Points on a hilly landscape, in no order, each with its height.
From any point a climber takes the steepest step (rise divided by distance) to one of its 4 nearest points. It stops when none of these is higher. Distance is the straight distance between rows; heights are no part of it.
K_993 (h 220): [ 29 -14 -23   1  -6  -2  23  13  22   7  -9   1  -9  17  -4 -20   6 -17
  -8 -21   1   5 -16   4 -10  -3  19 -16  16 -17  -3]
K_661 (h 347): [ 28  -9  -2 -21 -20 -21  20 -21  -3  -3   5 -26   0  11  14 -23  17 -16
  -5  -4  20  16 -29  13 -24   1 -22 -15  21   9 -18]
K_492 (h 237): [ -5   1  25 -14  33 -13  21 -21   9   9   8  10 -36 -17   5  13  18  -5
  15  23  -6   7 -11 -32  43  -7  58   5  -7 -16  11]
K_372 (h 563): [ -6  -1  -1   6   8 -10  -1   0  -8  13 -25 -16 -11 -27   3 -23  -8  -9
   8 -12 -11   6   4 -10  -1 -22  27   6 -22   2   4]
K_166 (h 696): [-32   4   8   1  20  21 -25  17   4 -19 -19  10   3 -12 -21  20 -26  14
 -18  16  29  -7  31  20 -20  12  26   6  25 -10  27]
K_298 (h 720): [  3 -12  19 -22   8  -3  15  -4  29 -39  26  38 -18  -2   8  26  19  24
   7 -11  26  -8  13  -8  63  14  14  18  21 -30 -14]
K_277 (h 562): [ -2   0  17 -19   9 -15  13   7  -9  15 -13 -35 -22 -19 -18 -11   5   3
   9 -31  -4  -7 -20 -12  -2 -33  10   8 -27  11  -5]
K_691 (h 614): [-17   9 -10  13  -6  31 -18  19   8 -30  10   2  18  20   9  -7 -15  21
 -15  23  15  14  12   8 -10  13  -1 -11  18  -9  -4]
K_625 (h 400): [ -2 -25 -24 -16 -18 -18 -10 -36 -28  22 -18 -33 -10  29  45 -13   6   0
  -1   3  -6  -5   4  13  -8   6 -29 -25  11   8  -1]
K_154 (h 501): [-16  -8 -24 -10  -1  -5   4 -19 -25  45   1  -1  -4   8  32  16  32 -12
   9  29 -28  -6   0 -15  -5  24 -38  -8  -1  -4   0]
K_753 (h 462): [ -9   4   4 -11   2  14 -20  19   5 -14 -18  -9  18   3  11   2  -8   4
 -17   1  43 -12  -6 -11  -7  16 -10 -25  25 -10 -16]
K_665 (h 168): [ 31 -12  45   9  15 -12  17 -20  -8 -19  28  15 -40   0 -27  24  15   5
  11   4  -2 -24 -31   7  35  16  17   7   2  13  -4]
K_966 (h 615): [  6   1 -15   4   9  10 -11  -5 -17  -4  19 -21  37  11  28  -4  -8  -3
   3  15 -10 -19  13   8 -11  27 -42   3 -22   9  -2]
K_889 (h 688): [ -8   3  -9   6  -9  10  -5  13  12 -41  -1   1  19  11  19   2 -20  -3
 -12  -2   7  -1  15  10 -21  24  10  -4  14 -10   2]
K_361 (h 788): [ 28 -10  24 -12 -11 -19  18   7  17  -6   0   2 -21  17 -21   8   7 -27
  -4 -20 -17  11 -10   2  18   7  29  -4  45  11   1]
K_34 (h 702): [  3 -15   4   3 -13   5   4  17  26 -10  -9   7  15   5   0   8 -20 -11
  -1 -10  -5  13  -1   0   2   5   1  -6   1 -11   3]
K_895 (h 169): [  8  26   4 -10  28  12 -20 -16 -23 -16  17 -20   9  18 -10  -7 -31  36
  -3 -15  16 -18 -15 -40  17   3 -35  -4  13  -1 -13]
K_518 (h 529): [ -4  -1  -2  -5  14 -19 -20  -5 -18   1  11 -46  25 -12  20   2  -6  22
  11  12 -14  -7  17  -8   8  12 -27 -13 -27  13   2]
K_619 (h 609): [ -9   4  12   5   0   6  -7   2   0  -3 -21  25  -3  -7  -4  15 -20   1
 -10  15  -7   6  40   7 -15   8  18  16 -14   2  39]
K_120 (h 470): [ 16  -5   8  11 -15 -13  15 -18  -9  20  18 -34   5  -1  11  -6  16 -24
  28 -29 -10  -8 -34  10   5  16 -31  -1  12  11 -22]
K_623 (h 686): [ -5  -2   3   2 -10   8   8  -2  33   2 -24  30  -5   6  -9   6   1 -24
  -8  -7 -22  41   5   6   5 -24  15  16  -6  -1   2]
K_834 (h 536): [ -9 -15  14 -13  13  -5  26  -4  30  -9  29  35  -2  -6 -16  30  12 -21
  37  20 -14 -29 -11  -2  22   0  21   8   5 -32 -17]
K_749 (h 302): [ 18  -3   4 -33   8 -27  17  -2 -21  -7  -2 -31 -24   9  28 -11 -14   3
   0 -31  17  -5 -18 -27  19  10   0 -37  32  -8 -24]
K_66 (h 507): [ -6  -6 -25   6 -11   5 -18   2  -3  22 -10  11  13  -6  25   2  18 -14
   3   3 -15  -7  -1  -3 -29 -13 -33  -1 -30  12  18]
K_208 (h 495): [  4  -5 -29   7 -16 -17   7   6  17  13  -3   2  -7   0   5  -9   6 -30
  12 -18 -21  27 -22   3 -30  -2  -5  11   2   5 -12]
K_752 (h 457): [ -7   1 -26  21 -10  10  -3   7  19  30 -14  -2   4  -7  10 -19  10 -14
   3   1 -12  10 -15  12 -19 -17 -34  -3 -31  16  -1]
K_27 (h 864): [  0   0 -26  12   4  21 -27  12  10 -10  -8  -8  -2  12  -3   7 -16   7
 -10  15  10  17  -3  15 -28  -3   9  -4  -6  -5  26]
K_18 (h 391): [ 19 -35  -2   4  22 -12  25 -23  28 -25   5  41 -18  14   8   4   2 -24
   2   3   6   4  -4   0  45  12  21  -5  20 -11   5]
K_723 (h 417): [ -4 -10  26 -28   5 -25  19  19  -9   9   9 -29 -14   0 -12  -9  15 -18
  15 -29   6 -17 -28   1   1   7 -20 -12  -1  22 -48]
K_568 (h 527): [ 17  12   6   6  15   3   2  -6 -12  -4  30 -32  25   1  24  -8  -7  11
 -10 -19 -16 -10 -21  11   0  30 -49  15 -21  11 -15]
K_935 (h 392): [  3  10 -12  21 -14  18  -8  -5 -35   1  12   8  22   9  22 -11 -12  15
 -16  15  15   0 -13  11 -35  16 -17 -11   1  24   0]
K_877 (h 584): [-19  17  -3  11   6  12 -15   9 -17   1  -1 -11   4  -9 -22 -16 -19  15
 -10   4   8  -9  21  23 -28  -6 -19  23  -7  -1   8]
K_738 (h 480): [-26  -8 -16  11 -14  -9  -9  -9 -29  32  -8 -17  20 -10  31   2  23 -13
   5   9   3  -4  -4  10 -11  -5 -34  -2 -13  25  13]
K_64 (h 621): [-20   0 -19   3  17  -9 -25  -8  27   2 -33  18  -1  -2 -24  10 -18   4
 -16  28 -12  32  22  -2   2 -10  40  -6  -5 -18  18]
K_509 (h 738): [-12 -16 -25   9  39  15 -18  -8  27   7 -39  32 -20  15 -19  16  10   3
  -6   9   6  11  11 -26  -6   6  46 -19  13 -41  22]
K_116 (h 432): [  1 -10  -4 -11   8  -4   0 -20 -28  -9  14 -22   5  22  27 -31  -6  11
 -24  -1   7 -10  -7 -13  23  -1 -22 -14  19   0 -29]
K_674 (h 54): [  2  -9  -9  -3  -5  25  13   7  14   6 -22   5 -18  -4 -24 -20  -5  -7
  -7 -17   2  28 -26 -15 -19 -11  31  -8  -5 -14   2]
K_808 (h 386): [ 15 -14  36 -29  13   0  31   5   5  -5  10  16 -20   6 -25  17  12   8
  -4  -4   2 -12 -12   8  38   9  25   3   7 -13 -20]
K_940 (h 611): [  2 -27   7   3  27  -8  42  -7  28 -24  29  40  -5  26  20  21  -2  29
  17   3  28  -3  10  11  60  -7  18   6  24 -35   3]
K_726 (h 422): [-10  -3   6  34  19 -47  13   7  -9  35  23 -13   0 -21  -2  -4  16  -8
  18  -7   2  -8 -29   2  -2  -1 -53  -4 -22  28 -16]
K_914 (h 739): [ -7 -12   4 -25  30  -6   8   4  21 -19   2  30   9 -12 -11  13   9  12
   4   5  20 -18  16  -2  33  -4  17   0 -14 -22   4]
K_186 (h 526): [  5   2 -14 -15  -4   0   9   8  -9 -33   8 -27   2   5  27 -11   0   3
   8 -15  -9 -10 -15 -12  20  -5 -36 -17  30   8 -31]
K_445 (h 847): [  3   5 -17   1  -1  24 -40  11  16 -10   2  31  15  10 -20  30 -15   2
   8  23  29  15  15   6  -5  12  21  -4  34 -20  14]
K_701 (h 267): [-13   2  20 -30  24  -6   7  -1   7   5 -28  22   0 -19 -11 -19   6 -28
  -2  15  -4   1   1  -5  39 -25  44  -3   3 -33  -2]
K_219 (h 138): [  7  18  16  11   7 -40  32 -36  44  13  19  36 -41  -9  -9   9  20 -20
   4  14 -18  10 -17 -23  34  -4  51   8  -3  -6  21]
K_306 (h 612): [ -1  14   4  -5   0  -6  23  19  20 -21   9 -11  28   4 -14  -2  -3   0
   4  -1 -16  12  -3  14 -18  15 -18   7 -15 -13   5]
K_828 (h 763): [ 20   4 -17   9 -19  -4 -12  -4  21  -4 -35  10  -5  -7  -1  -3   0   7
 -15 -16 -11  31  -7 -10 -33 -23   6   6  -5  -4  23]
K_569 (h 317): [  1 -18  22 -11  -2  -2  27  -6  -1  10  -7  15 -34  15 -25  -7   9 -15
  -8 -18   0  -4 -22   1 -10   1  54  -7  11 -11  -2]
K_854 (h 343): [-18  10  -8 -31   2  19  11  17  -3 -40   8  -5   6  -1   5 -18 -15  22
  -9 -24  37 -16 -21 -24  11   9 -21 -26  16  -7 -25]
K_147 (h 205): [  6  -8   7 -21  -9   4  12  -2 -11  21  -6 -30  -9  12  18 -27  -1  -8
 -17   0   6 -22 -22   7  -3   3  15 -16  11  -6 -16]
K_28 (h 594): [ -2  10  -9   4  10 -11 -10  -6  16   2 -18  45   1 -16 -20  29 -10   3
 -11  33 -15  28  34 -17  11   0  36  21 -24  -7  24]
K_441 (h 241): [ 23 -17 -14 -16   0   6  -9  -1  -4 -31 -16 -11 -22  23   7 -18 -17  -6
 -22 -41  18  -6 -11 -18   7  21   9 -17  46  -4  -8]
K_875 (h 556): [ 13  18   6  38 -29  -4 -39  12 -16  -3   3   0 -18  -3  -8  -2  -7  17
   6  19  11  12  23  -3 -30 -14   2   0 -22  52  32]
K_132 (h 290): [ -7  28  16 -12  -8   6   0  16   2 -47  19   5  -7 -10 -17  -6  -4  21
   4 -47  10 -18   9 -10  25  11 -20   7  19   5 -22]
K_349 (h 543): [ -6  -6 -13   7 -10  -7 -23   7 -13  -4 -13 -26  18  -1   6   9  -8  -1
   2   6 -16  26  39   2 -33 -20 -25 -21 -33  38  10]
K_152 (h 246): [ 12  15   0 -17  -2   4  20  11 -31 -11  33  -6 -25   2  -6  -9  -2  16
  -3 -21  -8  -5 -35  -2  14 -14 -26   6  19  12 -49]
K_493 (h 75): [  3 -15   6   6  -2   1  45  12  44  15  -6  21  -7  27 -19  -1  16 -20
 -19  -3   5  12  -6   4  -1  -1  37   2   2 -22  -1]
K_428 (h 538): [ 11   7 -23  17 -28  12 -39  -7   4  13 -25  -2   2 -12  15  -2  21  13
  -2 -14 -18  21  -3   4 -18 -53  -4   8  -6  36  39]
K_503 (h 547): [  1   7  14   3  -2  13  20  20  -4  10  -7 -11  12  -9   7 -12   3   1
  -5  -3  21  15 -13  10  -6  -1  10  -6  -9  -5  -9]
K_11 (h 666): [-13 -14   5  -1  15   8  -1  11  39 -21 -13  30  -9  19   5  33  -3  20
   8   9  26 -17  29 -19  33  23  29  -2  23 -26  22]
K_119 (h 316): [  4   2  -1  12   1   9   7   1 -24  13  24 -20  20   5   7 -30  23  10
  10  -6   1   8 -35  27 -18 -22  -9 -21   1   5 -21]
K_742 (h 550): [ -2   7  -9  17 -18  -3 -14   8  -9  27 -18 -13   5 -14  22 -25   6 -12
   2 -14 -11  11   2 -15 -12 -27   2  13  -8   9  24]
K_419 (h 581): [ 11   2 -14  21 -21  15 -42   6 -14   6 -31  -3   5  -2   2   2 -12  10
 -11   0 -13  21  39  -6 -45 -36  -9  12 -11  35  36]
K_774 (h 647): [ -2  -3 -17  11 -24  -4 -40 -11 -10  11 -45 -13  -9 -10 -15   0  -5  11
  -8  -5   1  40   8  -4 -21 -36  -5   7 -10  24  25]
K_511 (h 395): [-23  13  23 -46  25  28   3   4  -8  -5   5  -8  -4  -4 -24  33 -15  30
  -9 -12   2 -40 -12  10  28  -1 -15  21  14  -7 -26]
K_127 (h 606): [  8  38   1   3 -22 -26 -18  13  11   5 -30  10  -7   0  -5   8   6 -17
  17   9 -42  25  12 -39  11 -17  46  21  -2 -10   7]
K_218 (h 808): [ 22 -11  23 -10  13 -15  21 -10  21  15 -22  19 -16   0 -24  12  13 -44
  -3 -13 -14  -4 -10  -5  14   4  33   2   9 -18  -5]
K_529 (h 623): [ -3 -20 -14  14  18   1 -25 -32 -45   9  10 -28  21 -23  27   7  12  10
 -12  14 -18 -11  21   1 -16  31 -37  12 -16  47  13]
K_724 (h 586): [-15 -21 -15  -1   4  -7 -16 -18 -47  29   1 -19   6  -7  15  -7   8  -2
  -3  20  10 -21  21  -3   0 -21 -16   1  -8  26  12]
K_827 (h 508): [-21   0  23  -8  15  24  -8   8   7  -9  -2  -2  18   4 -23 -12 -14  23
   5   3  11 -28  33  19 -24  -5   0   8   5 -20 -17]
K_278 (h 327): [ 10 -12  44  -6  -4 -23  14  14   3   3   1 -15 -27 -17 -31   3  12  -5
  22 -22  10 -12 -37   8  25  12  15   7  21   3 -16]
K_572 (h 870): [  6  17 -25  12 -27   7 -15  -1  31  -1 -14  37 -21   2 -13   6 -15  -6
 -11  25 -12  29  18   4 -27 -24  18  20  -7  -8  12]
K_545 (h 405): [ 12  11 -12  17  -3  16 -21   0  -1   6  18 -11  18  -4  10   0 -12  16
 -19  11  11  18  16   9 -38  45 -10  -4  -8  11  18]
K_430 (h 631): [ -8  -4  -5   0 -21 -20   8 -18  -1  10 -37  -3   1  -5   3  -6 -12 -27
 -10  -3 -22  28  10   4   7 -12  11  -5 -19  -6  -2]
K_681 (h 402): [ 20   7  23 -24  -8  -6  23  -2 -24  -5  17 -31 -11   4  20   0  -3  24
   5 -33   4 -34 -26   3  15   5 -15  -7  22  21 -31]
K_17 (h 437): [ 21  -8  21  -3   0   0  42  -5  24 -25  24  37 -20   2 -10   2  10 -28
   8   1  -8  -6   4   8  29  22  21  -1   6 -10  -2]
K_247 (h 189): [  9  -1  -6  -1   7   1  15  -3  26 -19   3  42  -6  29 -19  17  19 -20
  -1  -9   3  -2   3 -22  19  10  37 -12  50 -24   4]
K_248 (h 412): [ 16   9  23 -19  -7 -22  21  14  11 -27  -1 -17 -12   5   9   3   0   0
  -6 -35   0 -15  -5 -33  14  -6 -16   8  37  10 -28]
K_490 (h 532): [ -3  19  -2   0  24  12 -30 -27 -57   8   3 -18  29  -3  -6  -5 -13  48
 -10  23  -1 -19  25  14  -6  -6 -46  -9  -2  34   5]
K_221 (h 762): [-10  24 -11  -3 -17 -26  -7  23  17  25   4 -32  -4 -27  15 -18   3 -14
  25 -16 -17  -9 -24 -24 -10 -23 -11   7 -20  17   3]
K_502 (h 498): [-23   8  14  -3   4 -13  13  18  -6 -13 -22  -2  -3 -13  -7 -20  14   1
  18   1  -5  -9  23   2   8 -34  41  12  -5  -3   3]
K_909 (h 629): [ -1 -18   3  -2  -3 -22   0 -11 -20  11   8 -36   7 -14  10  -7 -13  -6
  26 -11   6   1  -7   9 -17  -7   0 -12 -28  14 -15]
K_800 (h 544): [ 10 -12 -22   7 -15 -12   4  -5   5  26   8 -12   6  16  17 -20   6 -27
   3 -11  -8   6 -27  -1   2   1 -23 -22  -3   6 -11]
K_374 (h 428): [ -1   6   2  -5  19  -4 -30 -23 -56 -15  15 -34  35 -13  24 -17  -9  51
  -5  13  -5 -13  13 -16   5  25 -27 -13   8   9  -6]
K_257 (h 659): [-18   8   3   9  18  16 -18 -10 -34   8  11 -25  17 -10  -7   2  -4  13
  -3   2  -4 -32  16  15 -10  -4 -30   7 -29  21 -13]
K_555 (h 861): [  6   7 -12  -4   1  -4  17  -2 -15   9  15 -21  25  21  16 -21   1  14
   6   9 -15 -17 -24   3  22  -4 -40  -6   1   6 -18]
K_157 (h 658): [-14  -7  -4  16   6  -4 -18  -3 -43  14  22 -15  17 -26  13  -8  19  17
  11  12 -10  -8   9  11 -19  -7 -26  16 -39  15   6]
K_431 (h 477): [-23  15  35 -18  -1  -4  11   8  -5   7  -9  -6   6   6 -32   2   0 -16
  14 -12   2  -1  -4   4  12  -8   4   2   4 -10 -14]
K_412 (h 867): [ 34  -3 -12  -9 -18 -10   5  10   0   7  10 -34 -12  30   1 -26   4   7
  -9 -32  22  10 -10 -26 -10  12 -19 -13  31  14 -10]
K_616 (h 427): [ -9  18 -34  36 -41   5  -5   9  18  18   7   2 -10 -14  -4   6  -6  11
  18 -10 -33  45  -1   2 -39 -24   5  19  -8   6  21]
K_478 (h 839): [ 16  -3  -4  12  -6  18 -14 -29 -21  13  24 -18  23   4  35  -5   6  13
 -12  33 -24  -2  13  10  -4  40 -26   6   4  21  15]
K_256 (h 194): [ 35 -19  24  -8  26 -26  34 -21  19   9   9  44 -23  21  -5  26  10  -9
  -2  15  17   9 -16  -8  60  21  36   0   0   5  -5]
K_507 (h 413): [-30  -4 -24   5  -1  -6   6 -10 -46  41  -1 -18  12 -10  37 -18  31 -16
   6  13 -35 -11   2 -11 -15 -10 -20 -10  17   9  10]
K_82 (h 419): [-13  -9 -15  11 -18  17   3   0 -13  16 -37 -19   4  -7  -1 -16  -7  -3
 -17   9  20  15   9   5 -24 -14   6   4 -13  11  -1]
K_650 (h 619): [-23   8  -5  18  -1  29 -21  11   0  -3   3  12   1  -8 -18  -1 -25  16
   4  13  33   2  21  21 -15 -10  30  11  10  -8  24]
K_732 (h 354): [ -4 -13  27   5  30   0  33 -15   4  -7  27  43 -20  21 -25  27  14   1
  10   0  10 -29 -17  22  51 -19  26  20  20 -18   3]
K_450 (h 334): [  4  24  41 -29 -14  -3  -4  11   1 -27   0   0 -12 -11  -6  11  -6  18
   3 -32   4 -18 -25  -7  36   3 -27  19  35  -5 -39]
K_663 (h 436): [  7  11   0  -8   6   6 -15 -10 -26  -1  11 -16  19 -14  17 -14 -15  13
 -20  24  19 -17  -2  10  -8  17 -18   2 -11   7 -17]
K_915 (h 44): [ 28 -25 -17 -22  13   4 -12   8   0  19 -37  17 -37  19 -13   6  -3   6
 -22 -35  19  -5  -3  -2   5  31  32 -15  35 -26   8]
K_770 (h 250): [ -5  33   2 -19  -1   3  -2 -21  -5 -24  13 -15  -2   4   8 -31 -13  35
 -19  -7   8 -26 -18 -19  -1   6 -15   7  19   4 -33]
K_377 (h 601): [-15   7  -4  20  34  12 -15 -17 -11 -10  31 -30  23 -26  -5 -11 -20  10
   2   6  -3 -12   4  28 -18   9 -33  16 -31  32   7]
K_730 (h 593): [-14   5  -3   7  19  -4   3  -8 -27  35  14 -28  36  10  -3   2  11   7
  10   0 -14 -34   3  17 -10  -1 -66  23 -19  25 -14]
K_225 (h 595): [-10  -3 -15  24   9  -2   8  -3 -39  47  30 -11  24  -7  22  -5  16  -1
  11  20 -33 -14   4 -12  -2  26 -54  20   4  18  -9]
K_720 (h 646): [ -9 -12  12   7  21  -4  26   2  18 -27  48  43   6  14  18  36   7  -6
  14  16  14 -16  10 -13  50   2  10   0  -4 -17 -12]
K_468 (h 618): [-12  -6   7  -5  13  20   3   9  -1 -20  -3  12   5   0   2   1  -5  12
 -18   1  33   2   4  -4   8   2  17 -12  30 -22  -8]
K_78 (h 663): [  0 -12   9  -6   5  13   4   6  19 -18 -14  35  23   9  -1  13  -5  -4
  -8   3  37  -1   6  18  -3  -5  27 -22  20 -44  23]
K_331 (h 690): [-10  14 -12   3 -14 -10  12 -18  25   3  -7  24  -6  10  10  10   9 -16
  -4  20 -38  24  22 -15   1 -18  20  11 -36 -14   8]
K_485 (h 530): [ -1 -19 -20  23 -29  10 -36 -17  31  -4  -6  12  -2  -2 -18  31 -20   4
 -16  -2  -7  13  18  -3 -40  25   9   6  24   1  10]
K_957 (h 549): [-26  12  12  11 -11  18  -1  22   9 -13   5  19  -3  10 -14   4   6 -13
   3  19 -11  -5  10   7   0 -13  12  26  -8 -25  28]
K_817 (h 528): [ 20  -4  25  -4  14 -18  27   7  18  -7  11  21 -26   0 -17  11  25 -17
  -3  -2   6 -18  -1   0  37  14  33   2   6 -31  -3]
K_633 (h 488): [ -7   0   7 -25   6  -7   6  18  -4 -17   3 -16  13 -13  10   9 -15  -8
  10 -17   6 -17 -10  -3  24   6 -30 -19 -11  -9 -43]
K_744 (h 596): [-16   9   1 -22   9   4 -21  24 -17  -9  -2  -1  12  -7  -3  -3 -19  -3
 -15   3  38   7  -5  -1  11   4   7 -16  30 -18 -11]
K_772 (h 380): [ -1   5   5  36 -17 -15  24  11  18  17  21 -10   1 -34 -14   6  10 -29
  21 -25  -7   6 -24  -3  -9 -20 -37  21 -27   3  -7]
K_907 (h 509): [  5  28 -16  34 -43   8 -25  11  14  -9  -6   7  -3 -21  10   3  -3  23
  -9  -1  -1  17  24   9 -27 -21   8  29  -3  36  46]
K_587 (h 597): [-17  17  -7  27  -6  11 -26   5 -23  -5  13   1   2 -29  10  -3   2   5
  -5  14  -6  -6  29   5 -29  16  -4  19 -30  44  20]
K_722 (h 616): [-26 -10  -4   4   3  14 -14  19   7  -7 -18  15  -5   6 -19   7   0   0
  18  20  44  -6   5  -6  -3 -10  37 -12  36 -11  21]
K_729 (h 537): [ -3 -11   0   2   4   3   0   1 -10 -11  13 -21  19  -5  20  -1 -15   6
  -9  -1  -5  -3  13  -1 -25  28 -18   6 -31   9  -9]
K_102 (h 617): [-15 -12   8  -7   0  -5  16  19  23  -1 -21  15   6 -27 -21  -4  12  -8
  14   7 -17   9  -1   8 -14  -6  11  -3 -27 -17   1]
K_264 (h 242): [  7 -20  12 -21   6  -6  24  -6  -2 -17   5  18 -30  10 -14  29   7 -14
  -9 -25  23  -4  -2 -12  38  13  56 -16  38 -13  -9]
K_161 (h 466): [-19  16  -5  -6 -10   9 -10  -8   6  11 -19   8 -19   4  -8  -8  -2   6
   0  11   9  45   9  -6 -26 -18  36  -2   3 -22  34]
K_420 (h 503): [-12  21   6  10  -8  31  -9   3   1   4  16  -9  17 -21   4 -17 -13  -8
   0  -3  -3  14  -5  16 -17  -9  -4   8 -32  -2  11]
K_575 (h 486): [  1  -1 -16  16   4  13 -21   3 -27   2   3  -4  30   1  14   4  -6  14
 -12  19  -2   2   7  11 -22  21 -22 -27 -19  29   1]
K_296 (h 674): [ -8   6   6 -14   1 -24   0   2  -5  35  -3 -39 -17 -33  -6 -15  -5   2
  13 -17   3 -18 -11 -20  -1 -15   0   1 -35  12  -5]
K_12 (h 71): [  7 -13   4  -5   3  17  -7 -12   3 -11 -10   0 -15  17  -2  -7 -12 -16
 -13 -26  22   5 -17  -3 -19   3  29 -29  22 -14 -15]
K_578 (h 561): [-32  18  11  -4   3  -7  -6  20   5  -4  10  -9  -1 -17 -34  -9  -1  -8
  27   1  -8   2   8  29 -10 -21  18  24 -19  -2  12]
K_179 (h 505): [  6   5   4   0  18   3  -1  -6   3  14 -35  36 -26  12  -8  -4  21  15
 -18  14   9  28  18 -31  25  -7  34  -5  12 -25  20]
K_429 (h 409): [  0  -1  19  -5   6  -7  16  -9  15   9  -8  42 -21   4 -13  15   5 -10
   8  18  -3   5   6 -16  11 -15  34   6 -13 -22  24]
K_90 (h 406): [  7 -10 -10  -2 -12 -13  32   9   0  18   2 -10  -5   8 -19 -13  -5 -17
   1 -21  -1   7 -25  17 -22  -4   2 -11  -1  16 -11]
K_395 (h 260): [ 12  -5  28   3   2  -2  39   0   5  -5  20   3 -23  -2 -34  31   6 -20
  13 -15  -2 -13 -14  17  29 -10  17  21  16   6 -39]
K_950 (h 636): [  2  -7  -2 -12 -10  24  -9  21  32 -11  -5  18   9  10 -12  17  -9 -10
  -8   5   6  -2  28   6   3  14  25  -5 -22 -12  11]
K_390 (h 587): [-18   5 -14   9 -31   9   7  16  36 -10   9  22  15  14  -6   5  -5 -14
   4  28   1   0  11   8   0   7  12  10   0 -27  34]
K_165 (h 807): [-16  16   5 -30   9   4   4  31  13 -29  -5   8   9 -21 -14   8  14  16
   0   0  18  -9  21  -2  20   7  -5  -1  14 -25 -22]
K_525 (h 338): [  9  -6  -1  26  29   8  40 -22  37 -16  31  34  -9   8   4   0  -3  -8
   7  38   2  -5  24   6  21   6  12 -18  -6 -26  14]
K_146 (h 580): [  8   3   0  17 -22   7 -23  -5  15 -13  14  10   9   4  -2  16 -13   7
 -13   3 -27   9  26  17 -37  23  14  14 -14 -22  44]
K_699 (h 620): [ 11  -7 -32  26 -44  27 -36 -14  11  12 -30  12 -14  -3  14   9 -16  13
 -21  -1  -3  37  -6  16 -24 -24 -18  21  -2   8  33]
K_920 (h 99): [ -4 -15  13  -9   0  -2 -11 -14 -15  -4 -18 -24 -14  -6  -1 -22 -16   3
  -6 -13  10  -5 -17 -11   2   8  26 -14   6 -12  -4]
K_841 (h 393): [-11  17   1 -10 -10  -5   7  16   7 -42   0   2 -10  15   0  -3  -5  -7
 -14 -13  21  -7  -9 -26  31  14  -5 -11  22 -18  -5]
K_702 (h 694): [ 22  -8  18   6  -3 -15  15   3  30  -2  -6  26  -7  -7 -13   7  20 -43
   2  16 -26  23   0   6  13  -1  13   7  -5 -12  -5]
K_891 (h 843): [  9  -3 -18  -6  -3  19 -18   6   8  -2 -24  -2   9  16  -1  -6 -23   2
 -13   8   5  14   1   8 -27   0   2 -13   1 -20   3]
K_982 (h 535): [ -2   3  12 -35 -18 -13  22  13  11 -13  18   5   8   4  -2   3  -7 -12
   7 -13  -4 -23  -2  10  12   8 -20   0   3 -17 -21]
K_759 (h 445): [ -2  -9 -13  18  13 -18  -6   1 -18  48   9 -20   5  -2  27 -12  23 -11
  33   9  -8  -1   9  -4  -2  -8 -22 -17 -25  29  11]
K_651 (h 557): [ 17 -21 -21  17   1   1 -14 -16  42   7 -28   6 -24  17 -23   1  -7 -18
 -15  -5  -7  20 -10   2 -20   0  17  13  -7 -28   1]
K_746 (h 424): [ -8   0  17 -37  22  -7  12   9  -8   7   4  -9  18 -12 -22   6  -9  15
  26 -14   3 -24   4   1  12 -14  -8  21 -18 -15 -12]
K_972 (h 727): [-14  -2  -5   3   9  -1 -14 -19 -45  29  10 -26  15 -15   6  -9  -7 -22
  23  12  -5 -26  14   3 -16  14 -34  -1 -35  29   5]
K_59 (h 266): [ 16  16  41 -23  -2   5  17  16   2 -10   9 -13 -11  -3 -49  10  15  -8
  20 -29 -20 -34 -22  12   9 -10 -30   9  19   0 -49]
K_768 (h 496): [ 22 -10 -37  -7 -19   5  12 -24 -17  29   2  -4  19   1  31  -7  15  -3
  15  13 -11  18 -19  13 -26   1 -35   0  11  16  -6]
K_539 (h 525): [ -9 -13 -27  14 -10   4 -11 -21 -36  27  -2 -14  25   7  23   5   3  -6
 -11  24 -15 -17  15  -1  -9  11 -46 -19  -7  32  10]
K_591 (h 673): [-11   8  -2  10   2 -41 -30  18  -4  22 -12 -34  10   1   4 -17   9  16
  31  -9  -5  -9  12 -15  15 -29   1  16 -17  13   6]
K_23 (h 460): [ -1  22   1 -21  28  27 -10  -1  11 -16  19 -28   7   4 -10  -7 -22  14
   3 -16 -21 -18 -20  28  -6   4 -54  21 -10  -8 -20]
K_780 (h 622): [ 29  -6   9   8  16  -7  39 -18  22 -11 -14  35 -26   4 -22   7  19 -24
   6  10 -12  23  -8  10  10   1  22 -11  16 -15  -1]
K_748 (h 92): [ 19 -29   2 -18  18   1  26 -22   3 -10 -15  36 -18  18  21  21  13  21
  11  25  36  10   0 -24  54  23  26 -19  12 -18   2]
K_670 (h 559): [-21  31  14  43  -2   1 -25  24 -21 -25  -7  -5   8 -10  -4   4 -17   9
  16  17 -11   9  28 -10   2  -7  21  19 -28  17  11]
K_266 (h 534): [  3  12  -7  39 -23 -16 -48  -1   7 -14 -26  15  -3   0  -4  16   3  16
 -15   1   5  33  20  12 -26 -17   2  -6  -9  54  36]
K_813 (h 628): [ 14 -10 -34  11 -10  17 -35  -2 -12   9 -19   8   8  15  20  12   2  -1
 -15  16   5  26  -6  22 -30 -17 -16 -16  -7  20   3]
K_168 (h 342): [ 37 -10  35 -28  -6 -14  31  22  15   8   0  20 -14  12 -30  19  25 -22
 -10   2   5 -17 -24   9  34   4  30 -23  15  -2 -27]
K_872 (h 461): [-23  29  16  21 -37  19 -12   9   6  -5  19  14   6 -22   0   9  -2  -6
  -7 -13 -17  20  19   4 -36  -8  23  47 -34  28  38]
K_536 (h 743): [  3   6 -30  16  -4   2  16  -4 -21  30  11  -3  22   5  32 -27  18  -1
  12  24 -24 -15  -8   7   2   9 -45  13  -8   7 -11]
K_673 (h 487): [ -1   8   5   9  14  20  -5  18 -16 -22  18 -11  22 -10  12   1 -24  32
 -24  17   3  -3   5  10 -21  14 -23   5  -6  -8  -3]
K_197 (h 441): [ 24  10 -19  18   0   6 -23 -14 -19 -17  16  -3   2  11  35 -26   6  33
 -17   8 -18 -14   6 -31  -1  24 -37 -20  -4   9  -6]
K_322 (h 626): [  9 -15 -22 -17  -6   7  -8  -5   6  13   2 -18  18  12  22  -4 -11  -8
   5  -7   9   7 -11   6 -21   2 -17 -39 -12 -11 -12]

For each start below, name the point where the climber stops.
K_578 | K_27
K_993 | K_27
K_147 | K_27
K_208 | K_27

Call two points neighbours if one is among the 4 nearest of the other. Go from one point of each pair to the other, from neighbour to neighbour, staying as high as possible. Name the lowest point that can't be avoided.
K_572 / K_218 | K_623
K_27 / K_221 | K_322
K_478 / K_555 | K_966
K_972 / K_478 | K_529
